Points on a hilly landscape, in no order, each with its height.
From any point a ball rolls to the lowest of the 4 points nearest to it. It stops when none of these is lower. Distance is the straight distance between rows; heights are no part of it.
J268: [113, 107, 107, 204, 144, 121, 112, 128, 118, 114, 140, 159, 157, 122, 113,
 160, 102, 134, 119, 137, 121, 132, 124, 124, 155, 129, 101, 145,  93, 113]  h=4.64
J700: [150, 122, 123,  66, 123, 144, 136, 125, 132, 128, 136, 105, 116, 150, 123,
 139, 165, 124, 122, 142, 116, 103, 105, 158, 115, 126, 109, 136, 154, 149]  h=3.06
J704: [127, 182, 135, 144, 111, 148, 139, 102, 123, 129,  84, 107, 116, 140,  97,
 126, 141, 131, 161,  87, 144, 165, 171,  87, 121, 124, 118, 112, 162, 141]  h=2.12
J13: [145, 126, 147,  92, 102, 135, 135, 115,  80, 146, 101, 108, 117, 121,  98,
  78, 149, 150, 148, 113, 116, 120, 149, 121, 126, 132, 137,  74, 120, 107]  h=1.46
J310: [119,  92, 119, 129, 109, 123, 129, 140, 102, 125,  99, 117, 137, 105, 103,
 145, 146, 139, 114, 118,  92, 129, 116, 113, 120, 118, 120, 127, 115, 125]  h=2.70
J142: [122,  90,  85, 109,  93, 124, 135, 139, 128,  99, 119, 136, 162,  97, 132,
 163, 123, 137, 112,  81,  76, 139, 103, 156, 116,  86, 114, 152, 125, 135]  h=3.62
J137: [130, 126, 146, 156, 129,  84, 137, 168, 161, 100, 121, 163, 122, 101, 191,
 113, 130,  80, 119, 108, 123, 151, 128,  97, 102, 121, 168, 131, 118, 144]  h=0.55
J891: [138, 124, 158, 158, 156, 121, 129, 123, 157, 123, 176, 193, 142, 154, 103,
 130,  95, 122, 143, 170, 172, 152, 151, 150, 151, 116,  96, 110, 105, 128]  h=3.29
J464: [162, 110,  94,  54,  91, 133,  84, 138,  87, 133, 142, 104, 104, 149, 132,
 110, 133, 122, 140, 145, 126, 115, 107, 165, 148, 168, 150, 146, 143, 119]  h=4.07
J238: [ 90, 120, 113, 163, 125, 112,  96, 151,  73, 123, 118, 140, 141, 100, 104,
 103, 113, 164, 148, 127,  95, 124, 153, 158, 134, 151, 152, 135,  89, 103]  h=6.46
J705: [121, 164, 164, 146, 140, 125, 177, 107, 160, 157, 130, 162, 114, 121, 121,
 121, 122, 116, 136, 159, 180, 140, 122, 105, 119, 114, 141, 122, 143, 129]  h=3.51
J411: [122,  96, 141, 153, 133, 122, 142, 107, 123, 120, 122, 169, 138, 109,  99,
 144, 129, 140, 105, 146, 111, 148, 142, 119, 131, 103, 127, 130, 108, 101]  h=2.37
J928: [168, 117, 141,  65, 124, 117, 135, 118, 170, 107, 123, 107, 123, 129, 202,
 165, 138, 119, 133,  91, 120, 128, 139, 122,  66, 108, 128, 132, 135, 142]  h=2.18
J115: [112, 147, 111, 165, 141, 158,  99, 132, 120, 144, 133,  91, 124, 163, 102,
 147, 131, 126, 127, 125, 136, 119, 123, 134, 173, 149, 107, 130, 133, 132]  h=3.57
J757: [143, 138, 154, 111, 147,  77, 154, 163, 169, 102, 134, 127, 127, 117, 185,
 113, 142,  88, 134, 111, 130, 141,  94, 113, 101, 115, 144, 126, 153, 155]  h=1.38
J314: [127, 201, 142, 113, 139, 109, 160, 123, 151, 124, 117,  96, 121, 145, 169,
 114, 146, 113, 160, 104, 177, 145, 113, 110, 116, 128, 148, 114, 169, 154]  h=2.22
J878: [129, 108, 139, 109, 115, 125, 120, 137,  94, 161, 134, 105, 109, 123, 104,
  71, 131, 154, 132, 152,  88, 107, 119, 155, 138, 159, 146, 115, 127, 123]  h=4.25
J278: [110, 130, 143, 109,  91, 124, 111, 148,  88, 156, 145, 108, 115, 140,  97,
  57, 137, 171, 142, 124, 112, 117, 161, 168, 167, 166, 146, 121, 147, 113]  h=4.01
J343: [127, 123, 122, 122, 129, 132, 126, 156, 126, 114, 119, 112, 160, 148, 148,
 164, 138, 123, 137,  79, 145, 122, 135, 115, 128, 108, 100, 122, 139, 146]  h=2.21
J543: [139, 116, 101, 118, 142, 132, 143, 143, 164,  92, 157, 154, 112, 106, 137,
 159, 133, 111,  87, 158,  80, 108, 107, 172, 107, 117, 128, 165, 125, 130]  h=1.09
J234: [135, 143, 149,  96, 144, 106, 158, 125, 142, 123, 130, 123, 134, 140, 136,
 145, 163, 108, 117, 130, 133, 124, 118, 122, 110, 123, 122, 133, 141, 151]  h=1.03
J474: [115, 136, 127, 150, 116, 156, 103, 127,  89, 167, 125, 101, 128, 160,  74,
  87, 124, 149, 130, 120, 120, 134, 152, 130, 181, 165, 110,  98, 145, 124]  h=4.68
J829: [149, 131, 124,  81, 100, 135, 135, 108,  97, 138, 104, 103, 120, 145, 106,
 116, 150, 137, 133, 101, 117, 140, 122, 103, 135, 123, 125, 110, 142, 125]  h=1.68
J293: [145, 107, 145, 134, 127, 137, 152,  95, 120, 172, 153, 148, 122, 115,  97,
 103, 120, 164, 102, 170, 125, 128, 117, 156, 115, 127, 133, 117, 108, 105]  h=3.86
J577: [147, 106, 112,  71, 105, 131, 113, 129, 106, 125, 142, 105, 113, 146, 112,
 119, 145, 138, 120, 126, 114, 114, 104, 153, 142, 140, 127, 124, 141, 136]  h=3.68
J407: [120, 161, 150, 141, 127, 103, 154,  90, 159,  98,  97, 149, 104, 105, 122,
 126, 130, 129, 127, 124, 137, 151, 164,  76,  75, 115, 151, 128, 141, 115]  h=1.73
J189: [115, 144, 113, 145, 141, 128, 109, 115,  64, 159, 173, 131, 115, 110, 118,
  84,  93, 137, 141, 137, 102, 139, 125, 158, 126, 166, 151, 140,  84,  75]  h=6.11
J525: [164, 143, 116,  83, 106, 130, 141, 110, 125, 113, 103,  87, 124, 162, 173,
 168, 139, 121, 141,  95, 175, 157, 156, 105,  97, 116, 136, 126, 152, 130]  h=2.15
J851: [ 99, 115, 130, 168, 132, 137, 114, 132, 120, 117, 116, 123, 145, 126, 116,
 154, 133, 125, 127, 109, 122, 132, 127, 105, 146, 119, 105, 104, 127, 141]  h=3.16
J308: [125, 114, 102, 149, 139, 111, 131, 136, 137, 105, 161, 157, 133, 122, 119,
 172,  97, 119,  96, 151, 112, 118, 109, 152, 118, 121, 120, 161, 119, 116]  h=3.66
J814: [132, 129, 126, 120, 112,  97, 131, 111, 157,  99, 106, 138, 121, 102, 142,
 140, 151, 123, 102, 107,  95, 140, 148,  85,  63,  93, 135, 138, 115, 121]  h=1.67
J177: [ 92, 132, 132, 164, 145, 141, 116, 125, 129, 130, 119, 123, 150, 142, 119,
 146, 135, 120, 129, 116, 151, 128, 144,  99, 150, 129, 107, 116, 142, 143]  h=2.79
J973: [174, 109, 130,  31,  99, 148, 113, 112, 116, 153, 126,  99, 100, 140, 131,
  84, 154, 142, 128, 146, 129,  97, 121, 151, 138, 133, 132, 117, 150, 127]  h=4.08
J132: [111, 144, 104, 196, 166, 129, 122, 161, 150,  85, 164, 172, 151, 115, 162,
 166,  70, 108, 139, 145, 138, 114, 124, 153, 153, 136, 123, 160,  78, 125]  h=1.11
J344: [120, 137, 151, 159, 157, 117, 163, 127, 142, 132, 161, 153, 132, 137, 114,
 144, 129, 123, 111, 169, 146, 123, 108, 120, 132, 126, 136, 130, 139, 126]  h=2.58
J491: [138, 162, 103, 114, 145, 147, 126, 157, 122, 119, 161,  99, 120, 178, 113,
 149, 151, 112, 133, 123, 140, 112, 112, 151, 151, 142, 109, 135, 169, 149]  h=3.63
J52: [129, 127, 104, 129, 132, 145,  99, 166, 131, 127, 120,  88, 168, 176, 154,
 167, 134, 130, 134,  73, 170, 113, 129, 140, 170, 124, 107, 121, 137, 138]  h=2.66
J775: [147, 158, 134,  88, 101, 149, 149,  89, 148, 164, 120, 101,  95, 137, 113,
 113, 162, 128, 123, 137, 137, 133, 129, 113, 116, 119, 121, 126, 154, 126]  h=2.16
J109: [107, 117, 136,  78,  95, 128, 107, 169,  72, 139, 141,  99, 126, 128, 119,
  82, 150, 160, 158, 118, 129,  95, 189, 167, 153, 168, 157, 120, 132,  96]  h=3.71
J141: [114, 116, 146, 162, 139, 104, 134, 141, 163, 108, 136, 183, 149, 115, 140,
 149, 101,  99, 125, 161, 158, 141, 132, 115, 145, 107, 127, 127, 124, 133]  h=2.39
J218: [ 94, 174, 155, 135, 148, 148, 171, 121, 159, 174, 132, 114, 121, 139,  99,
 119, 136, 123, 133, 138, 180, 153, 128, 104, 143, 130, 126, 121, 165, 138]  h=4.10
J301: [137, 148,  82, 158, 141, 136, 131, 127, 122, 117, 167, 139, 134, 118, 136,
 162,  82, 103, 124, 131,  89, 138,  96, 155, 126, 137, 119, 188, 103, 113]  h=5.43
J372: [113, 154, 147, 130, 115, 134, 156, 117, 138, 169, 137, 132, 125, 138,  82,
 111, 149, 128,  98, 137, 142, 129, 113, 116, 127, 135, 122, 113, 162, 130]  h=3.75
J920: [137, 126, 148, 130, 152, 122, 161, 114, 153, 126, 141, 173, 127, 126, 123,
 149, 144, 119, 101, 159, 141, 116, 120, 122, 129, 123, 120, 137, 129, 120]  h=1.62
J143: [140,  99, 126,  75, 111, 150, 110, 119, 127, 146, 125,  97, 112, 108, 115,
  84, 148, 156, 113, 149,  93,  90, 101, 147, 118, 132, 130, 135, 125, 128]  h=3.81
J990: [122, 159, 140, 122, 146,  94, 142, 152, 137, 119, 132, 106, 157, 140, 163,
 139, 152,  91, 152, 104, 154, 123, 117, 114, 118, 131, 136, 129, 158, 156]  h=2.19
J708: [138, 123, 132, 182, 149, 152, 118, 100, 104, 134, 161, 162, 133, 161,  90,
 126,  91, 143, 129, 147, 148, 149, 133, 157, 149, 158, 118, 118,  95,  99]  h=4.62
J249: [130, 118, 129, 108, 113, 109, 128, 128, 158, 111, 130, 139, 139, 108, 135,
 142, 153, 120,  90, 124,  90, 125, 130, 114,  95,  96, 108, 144, 108, 128]  h=2.11
J397: [121, 110, 114, 153, 139, 117, 140, 105, 138, 131, 140, 182, 131, 124, 102,
 147, 126, 122,  98, 175, 114, 138, 119, 148, 118, 114, 121, 149, 112, 102]  h=3.05
J986: [107, 153, 131, 160, 132,  97, 144, 134, 142, 116, 105, 133, 139, 131, 160,
 130, 129, 101, 148, 112, 156, 138, 146,  78, 125, 135, 136, 115, 132, 149]  h=1.75
J952: [133, 124, 126, 117, 100, 137, 109, 126,  99, 165, 141, 110, 104, 154,  80,
  85, 146, 148, 125, 128, 105, 123, 121, 147, 156, 147, 121, 117, 147, 127]  h=4.39
J211: [125, 116,  96, 142, 126, 122, 125, 138, 121, 105, 161, 152, 138, 116, 107,
 151, 107, 133,  98, 150,  70, 132,  95, 157, 125, 118, 127, 184, 108, 119]  h=4.85
J597: [143, 119, 141, 126, 149, 107, 158, 114, 166, 126, 135, 167, 124, 103, 133,
 150, 142, 122,  82, 156, 128, 127, 140, 109, 105, 105, 137, 150, 114, 101]  h=0.40
J717: [133, 156, 133, 102, 117, 134, 133, 105, 127, 115,  88, 100, 119, 142, 122,
 137, 151, 131, 150,  89, 155, 154, 151,  88, 113, 120, 124, 107, 143, 139]  h=1.64
J821: [145, 147, 161,  89, 105, 150, 131,  82, 120, 165, 118, 103,  87, 122, 118,
  71, 150, 154, 122, 131, 113, 124, 121, 111, 109, 118, 128, 116, 123, 129]  h=1.63
J199: [128,  85,  87,  83,  92, 119, 106, 145, 110, 106, 114, 121, 145, 126, 123,
 130, 119, 150, 140, 111,  84, 104, 105, 166, 118, 108, 148, 134, 118, 138]  h=3.67
J130: [181, 114, 107,  71, 114, 144, 118,  87, 126,  98,  82,  82, 101, 142, 203,
 141, 115, 145, 108, 113, 154, 158, 158, 104,  73, 119, 140, 140, 140, 116]  h=2.20
J509: [121, 146, 135, 123, 135, 145, 137, 124, 130, 141, 124, 109, 130, 160,  96,
 139, 155, 119, 124, 115, 157, 130, 132,  98, 159, 129, 109, 119, 168, 137]  h=3.12
J168: [102, 120, 151, 193, 140, 126, 130, 133, 132, 133, 141, 159, 155, 120, 119,
 168, 114, 126, 131, 139, 173, 128, 145, 109, 152, 129, 113, 113, 114, 135]  h=3.31
J490: [113, 178, 149, 121, 120, 139, 138, 119, 135, 131,  94,  91, 128, 143, 138,
 140, 142, 114, 153,  95, 171, 152, 147, 100, 139, 130, 112, 125, 171, 149]  h=2.30
J468: [126, 150, 138, 139, 122,  92, 136, 143, 163,  91, 100, 153, 147, 129, 164,
 136, 146, 110, 129, 103, 129, 141, 140,  87,  96, 109, 136, 119, 139, 131]  h=1.15
J637: [123, 108, 143, 175, 124, 137, 140, 108, 111, 136, 103, 161, 130, 114,  83,
 125, 130, 125, 121, 142, 125, 144, 150, 107, 122, 117, 112, 111, 114, 109]  h=3.17
J879: [ 86, 144, 153, 186, 143, 159, 117, 105, 145, 139, 105, 127, 137, 118, 121,
 145, 128, 126, 140, 135, 161, 125, 160,  83, 167, 152, 116,  96, 121, 154]  h=3.42
J742: [113,  92, 142, 168, 126, 131, 121, 114,  79, 119, 112, 161, 133,  97,  98,
 108, 115, 154, 124, 144, 109, 145, 142, 139, 144, 123, 124, 110,  81,  94]  h=4.28
J429: [111, 117, 127, 125, 118, 126, 129, 110, 105, 139, 118, 139, 123, 128,  85,
 113, 152, 139, 114, 153, 109, 135, 113, 130, 118, 132, 132, 133, 136, 117]  h=3.40
J678: [138,  98, 144,  87, 117, 128, 115,  97, 149, 120, 114, 144, 126,  76, 139,
 117, 150, 130, 107, 141,  73, 107, 116, 122, 102, 105, 119, 154,  98, 137]  h=2.57
J996: [124, 167, 147, 114, 126,  99, 155, 118, 158, 114, 107, 115, 112, 150, 150,
 139, 146, 128, 141, 108, 144, 131, 143,  92,  86, 127, 136, 113, 153, 135]  h=0.99
J565: [118, 127, 104, 108, 124, 126, 104, 126,  89, 143, 155, 127, 127, 117, 112,
  89, 109, 154, 123, 150,  79, 120, 114, 163, 118, 159, 156, 152, 107, 103]  h=5.06
J624: [105, 127, 121, 201, 158, 142,  90, 130, 172, 112, 143, 165, 140, 119, 157,
 167,  97, 125, 132, 162, 160, 120, 131, 129, 172, 157, 117, 139,  71, 132]  h=2.97
J766: [158, 134, 139,  82, 103, 126, 110,  85, 115, 126,  77, 113,  87, 109, 136,
  97, 153, 149, 134, 103,  90, 117, 143, 105,  76, 101, 118, 109, 119, 131]  h=0.60
J966: [143, 102,  99,  77, 120, 140, 127, 139, 145, 105, 138, 118, 140, 124, 144,
 160, 157, 123, 111, 119,  90, 111, 104, 155,  86, 112, 114, 133, 127, 147]  h=2.56
J190: [145,  79,  94, 108,  98, 147, 116, 154, 105, 121, 104,  95, 152, 152, 151,
 178, 117, 126, 136,  76, 150, 138, 125, 138, 136, 105, 125, 131, 124, 132]  h=2.60
J820: [115, 106,  70, 139, 108, 126,  96, 143,  94, 107, 112, 126, 157, 106, 110,
 142, 101, 152, 147,  96,  68, 116,  93, 159, 145, 111, 141, 150, 107, 140]  h=4.59
J937: [ 92, 129,  96, 213, 136, 146, 105, 142, 154, 106, 123, 138, 162, 110, 141,
 173, 110, 127, 113, 111, 119, 111, 126, 137, 157, 125,  97, 150,  94, 125]  h=4.09
J250: [124, 125,  90, 162, 154, 146, 108, 116, 105, 139, 169, 144, 123, 146, 107,
 133,  80, 130, 123, 143, 101, 144,  98, 151, 130, 151, 121, 149,  86,  99]  h=5.50
J836: [ 99, 146, 159, 168, 129, 141, 172, 103, 150, 149, 118, 145, 128, 128, 111,
 125, 129, 125, 137, 150, 166, 143, 136, 102, 123, 137, 113, 121, 143, 131]  h=3.97
J487: [119, 127,  91, 124, 125, 133,  97, 141, 100, 137, 149, 122, 130, 136, 100,
 116, 105, 141, 136, 133,  91, 127,  88, 154, 129, 156, 128, 143, 112, 117]  h=5.88
J710: [116, 147, 131, 146, 128, 147, 123, 121, 124, 128,  95,  91, 137, 137, 113,
 131, 138, 122, 148,  86, 152, 149, 168,  90, 152, 132,  97,  90, 146, 151]  h=2.17
J188: [108, 168, 108, 183, 187, 153, 123, 153, 150, 129, 157, 119, 116, 158, 131,
 156, 108, 105, 126, 143, 134, 101, 107, 140, 160, 167, 121, 144, 136, 130]  h=3.87
J463: [144, 113, 144, 141, 142, 108, 154, 109, 166, 130, 156, 177, 112, 123, 104,
 135, 119, 135, 106, 186, 160, 139, 135, 125, 123, 109, 119, 128, 123, 106]  h=1.92
J614: [126, 150,  89,  96, 122, 146, 102, 132,  83, 145, 170, 112, 117, 133, 106,
 102, 103, 113, 150, 125,  82, 135, 100, 164, 137, 160, 153, 159, 103, 114]  h=6.22
J760: [138,  92, 153, 124, 123, 124, 140,  98, 103, 137, 111, 169, 120,  86, 108,
  78, 134, 151, 105, 159, 109, 126, 139, 134, 111, 113, 130, 127,  81,  99]  h=3.76
J714: [115, 126, 123, 146, 144, 151, 109, 142, 115, 133, 124, 110, 161, 152,  95,
 152, 136, 135, 121, 115, 132, 124, 118, 128, 133, 127, 110, 125, 136, 138]  h=3.35
J126: [163, 150, 139,  84, 127, 130, 154, 114, 151, 117, 129,  97, 109, 146, 170,
 150, 166, 107, 139, 123, 142, 117, 123, 130, 107, 115, 124, 138, 162, 146]  h=1.99
J830: [142, 136, 128, 197, 167, 147,  96, 119, 150, 127, 165, 161, 131, 154, 115,
 154,  70, 136, 142, 142, 146, 144, 137, 148, 145, 141,  96, 139,  89, 106]  h=3.98
J931: [156,  81, 121,  65,  97, 132, 124, 119, 145,  98,  99, 111, 128,  91, 175,
 137, 138, 131, 127,  93,  91, 112, 128, 131,  82,  87, 117, 132, 105, 145]  h=2.54
J834: [132,  92, 134,  99, 119, 132, 122, 100, 118, 150, 141, 152, 118,  93, 108,
  93, 137, 161,  98, 172,  88, 109, 114, 149, 104, 125, 128, 146,  99, 101]  h=3.22
J357: [110, 115,  95, 138, 117, 138,  92, 145,  85, 130, 134, 111, 133, 141,  98,
 100, 113, 147, 135, 127,  96, 121, 115, 160, 151, 152, 145, 128, 124, 109]  h=5.72
J291: [170, 154, 151,  66,  94, 148, 118, 115,  78, 142,  90,  89,  81, 103, 125,
  57, 131, 159, 156, 107, 128, 123, 187, 125, 107, 138, 167,  88, 131, 104]  h=1.00
J889: [101, 162, 141, 164, 132, 160, 146, 127, 126, 172, 150, 124, 128, 151,  93,
 134, 128, 127, 134, 151, 178, 122, 118, 134, 165, 162, 117, 130, 161, 145]  h=4.33
J414: [ 98, 118, 148, 106, 108, 114, 138, 134,  90, 147, 133, 122, 126, 115, 109,
  68, 145, 163, 124, 148, 108, 108, 146, 155, 127, 151, 159, 117, 119, 102]  h=4.41
J837: [ 98, 121, 147, 179, 144, 103, 138, 188, 154, 114, 131, 142, 158, 117, 182,
 112, 115,  76, 139, 106, 145, 140, 116, 104, 149, 129, 140, 125, 135, 151]  h=2.87
J929: [101, 203, 158, 100, 118, 125, 159, 101, 165, 163, 112, 104, 100, 131, 127,
 105, 143, 131, 150, 136, 157, 154, 122, 111, 115, 132, 134, 134, 181, 118]  h=4.56
J64: [123, 138, 135, 126, 114, 107, 139, 111, 132, 121,  95, 133, 134, 118,  98,
 130, 148, 123, 113, 111, 121, 151, 144,  93, 101, 111, 125, 124, 111, 133]  h=2.09
J12: [139, 126, 103, 106, 129, 138, 112, 158, 116, 114, 149,  97, 147, 179, 146,
 174, 137, 125, 134,  93, 128, 125, 116, 143, 140, 128, 106, 139, 149, 136]  h=2.82
J780: [122, 114, 117, 163, 137, 132, 117, 112,  83, 150, 160, 159, 131, 122,  93,
 105,  93, 165, 123, 152, 115, 154, 122, 161, 130, 149, 122, 132,  94,  91]  h=5.42
J926: [163, 102, 119,  80, 131, 154, 132, 121, 151, 112, 145, 111, 114, 121, 129,
 132, 162, 119, 115, 149,  91, 100,  99, 143,  93, 117, 114, 153, 143, 148]  h=3.28
J905: [133, 136, 112,  73, 101, 129,  90, 148, 108, 150, 165, 105, 103, 153, 121,
  80, 121, 145, 130, 145, 101,  99, 132, 183, 147, 173, 152, 151, 131, 103]  h=4.76
J133: [100, 123, 129, 151, 151,  94, 143, 178, 150, 105, 147, 156, 153, 117, 165,
 150, 125,  90, 120, 115, 133, 123, 104, 124, 119, 117, 125, 129, 131, 147]  h=2.25
J977: [ 99, 111, 130, 182, 148, 151, 108, 118,  88, 161, 134, 137, 129, 131,  78,
 104, 108, 163, 128, 132, 129, 141, 142, 139, 164, 157, 120,  97, 117, 106]  h=5.10
J895: [186, 103, 123,  35, 106, 170,  97,  70, 111, 139,  94,  80,  95, 117, 175,
 106, 118, 140, 143, 144, 130, 110, 139, 121,  94, 122, 140, 132, 129, 125]  h=1.77
J163: [ 92, 158, 149, 167, 138, 176, 127, 113, 139, 171, 119, 100, 130, 136, 100,
 115, 134, 142, 135, 140, 156, 133, 156, 110, 192, 159, 105, 111, 150, 140]  h=3.96
J284: [124, 118, 162, 152, 131, 117, 146, 103, 144, 130, 114, 187, 142, 119, 120,
 136, 112, 120, 129, 149, 155, 156, 173,  87, 127, 117, 125, 104, 103, 119]  h=3.34
J469: [111, 155,  99, 169, 161, 128, 129, 148, 128, 121, 164, 135, 132, 163, 104,
 174, 115, 119, 110, 135, 116, 123, 110, 137, 150, 134, 121, 153, 128, 134]  h=4.15
J730: [128, 113,  84,  94, 118, 131, 122, 131, 116, 127, 148, 124, 121, 117, 116,
 125, 118, 134, 115, 151,  59, 118,  88, 170, 102, 134, 139, 157, 118, 128]  h=5.86
J632: [ 87, 139, 131, 181, 141, 145, 109, 144, 160, 126, 106, 110, 151, 135, 149,
 152, 134, 124, 137, 109, 149,  94, 126, 112, 159, 133, 107, 108, 138, 160]  h=3.27
J542: [145, 132, 146,  82,  83, 131, 134, 111, 109, 169, 107,  96,  94, 125,  97,
  63, 145, 143, 144, 130, 119, 118, 141, 140, 140, 143, 150, 107, 149, 117]  h=1.10
J100: [168, 120, 154,  54,  82, 136, 120, 127,  74, 151,  96,  99,  99, 113, 142,
  57, 147, 153, 170, 126, 141, 115, 170, 132, 119, 146, 150,  95, 138,  95]  h=1.27
J432: [172, 136, 117,  55, 112, 130, 131,  98, 129, 126, 111,  92,  95, 142, 136,
 125, 151, 138, 124, 113, 128, 119, 132, 120, 105, 114, 126, 124, 138, 129]  h=1.28
J588: [121, 115, 122, 187, 187, 106, 138, 180, 142,  81, 164, 149, 124, 129, 159,
 143,  79,  80, 133, 157, 129, 117,  98, 145, 149, 120, 149, 142, 121, 139]  h=2.96
J26: [152, 141, 168,  59,  98, 122, 134, 103, 100, 169, 118,  86,  76, 109, 143,
  50, 152, 170, 164, 128, 121,  91, 167, 140, 126, 137, 160,  98, 143, 105]  h=1.48
J639: [138, 128, 134, 134, 137, 150, 107, 172, 155, 122, 108,  66, 174, 151, 197,
 161, 129, 119, 156,  81, 196, 115, 148, 110, 175, 144, 111,  93, 130, 151]  h=3.14
J365: [108, 132,  78, 176, 142, 148, 100, 143, 115, 119, 135, 111, 163, 146, 112,
 155, 104, 135, 119, 102, 104, 124, 110, 140, 154, 136, 119, 138, 116, 131]  h=4.02
J735: [123, 139, 145,  95, 157, 113, 144, 132, 175, 100, 137, 141, 113, 113, 163,
 135, 167,  99, 100, 128, 115, 100, 108, 116,  86, 110, 122, 134, 148, 140]  h=2.10
J198: [171,  79, 110,  65,  95, 145, 120, 119,  90, 127, 102, 105, 130, 145, 153,
 136, 124, 127, 133, 116, 140, 131, 130, 131, 119, 113, 129, 134, 128, 118]  h=2.89
J197: [169, 155, 137, 132, 145, 111, 133, 159, 149, 115, 101,  84, 145, 159, 207,
 130,  97, 108, 172,  70, 185, 147, 129, 120, 115, 137, 142, 102, 146, 162]  h=3.33
J186: [149, 114, 127, 100, 118, 113, 152, 139, 145, 117, 121, 104, 146, 135, 144,
 157, 154, 127, 126,  94, 129, 117, 124, 117, 101, 122, 119, 135, 139, 146]  h=1.78
J721: [143, 120, 165, 137, 119, 132, 149,  70, 150, 135, 114, 160, 115,  94, 109,
 127, 134, 150,  92, 153, 126, 140, 161,  89,  98,  99, 125, 126, 122, 105]  h=0.93
J699: [171,  94, 171, 119, 141, 141, 119,  81, 136, 154, 157, 162,  98,  88, 127,
  71,  94, 173,  84, 197, 115, 104, 138, 150, 103, 103, 117, 124, 107, 102]  h=4.35
J77: [ 98, 115, 128, 169, 127, 104, 135, 166, 142, 118, 140, 155, 164, 109, 158,
 164, 112, 100, 115, 100, 125, 137, 128, 126, 128, 110, 130, 133, 123, 156]  h=2.35
J139: [111, 126, 135, 183, 125, 100, 140, 116, 150, 114, 123, 194, 120, 108, 137,
 136, 100, 105, 146, 141, 151, 151, 177,  71, 118, 105, 155, 115, 106, 132]  h=3.69
J782: [141,  95, 100,  82,  93, 123,  86, 163,  53, 137, 115, 108, 127, 133, 131,
 130, 111, 154, 170, 124, 145, 116, 149, 152, 170, 137, 167, 125, 131, 101]  h=3.37
J25: [110,  96, 126, 199, 147, 156,  83, 114, 115, 128, 112, 145, 140, 111, 105,
 148, 109, 151, 131, 137, 124, 137, 148, 130, 157, 133, 104, 113,  89, 122]  h=5.56
J160: [125, 153, 154, 125, 178,  93, 160, 161, 151, 113, 153, 151, 119, 117, 157,
 134, 134,  94, 131, 136, 139, 123,  90, 121, 120, 122, 150, 131, 156, 152]  h=2.38
J419: [ 96, 108,  99, 176, 130, 115, 114, 150, 141, 103, 133, 153, 169, 109, 141,
 169, 100, 124, 110, 101,  99, 125, 117, 138, 143, 109, 108, 166, 109, 134]  h=3.38
J303: [129,  91, 104, 115, 116, 120, 139, 136, 133, 118, 131, 147, 148, 107, 125,
 149, 145, 123,  97, 133,  79, 110,  99, 137, 100, 105, 112, 155, 121, 127]  h=2.83
J811: [109, 127, 137, 140, 139,  99, 157, 158, 164, 103, 131, 171, 138, 104, 150,
 151, 130,  89,  96, 143, 134, 131, 128, 104, 116, 107, 147, 139, 126, 120]  h=1.49
J431: [144,  90,  93, 105, 101, 129, 107, 151,  78, 123,  96, 102, 140, 132, 103,
 145, 125, 139, 151,  99, 117, 120, 124, 139, 130, 111, 137, 110, 125, 129]  h=3.00
J732: [129, 157, 164, 140, 143,  90, 163, 111, 162, 126, 124, 159, 107, 115, 153,
 110, 145, 100, 133, 152, 166, 144, 118, 111, 115, 129, 153, 135, 138, 139]  h=3.21
J54: [144, 165, 148,  86, 162, 103, 158, 164, 146, 108, 117,  94, 118, 143, 185,
 124, 124, 102, 157, 108, 171, 148,  93, 132, 118, 127, 149, 108, 166, 169]  h=2.50
J519: [144, 134, 142, 145, 138,  87, 138, 114, 174, 123, 145, 200, 136, 118, 145,
 114,  93, 101, 155, 163, 175, 146, 141, 113, 146, 111, 154, 114, 111, 138]  h=3.15
J982: [143, 116, 127, 168, 151,  74, 156, 167, 168, 115, 123, 160, 116, 108, 181,
  85, 102,  66, 122, 107, 126, 191, 105,  97, 125, 112, 163, 128, 137, 156]  h=1.20
J33: [115, 125, 120, 151, 115, 155,  95, 130, 122, 133, 114,  92, 147, 155, 103,
 144, 137, 127, 128, 102, 141, 128, 135, 125, 177, 136,  96, 115, 140, 135]  h=3.25
J111: [101, 146, 129, 192, 157, 138, 126, 131, 147, 138, 155, 150, 132, 136, 115,
 151, 114, 127, 123, 158, 163, 121, 122, 138, 148, 146, 118, 130, 126, 147]  h=3.39
J960: [114, 149, 131, 152, 179, 109, 141, 186, 138, 104, 140, 109, 127, 154, 159,
 151, 128, 100, 146, 124, 156, 124,  95, 151, 145, 139, 142, 128, 163, 170]  h=3.19

For each start below, name the point where the ball stops.
J199: J234
J820: J234
J491: J234
J218: J597
J268: J597

Call two points neighbours if one is among the 4 nearest of the other. Go from one point of each pair to the other, from neighbour to neighbour, staying as low as possible. Name the highest point that can't be avoided.
J766 and J542: J13
J597 and J432: J829
J543 and J132: J588
J996 and J137: J468
J597 and J137: J811
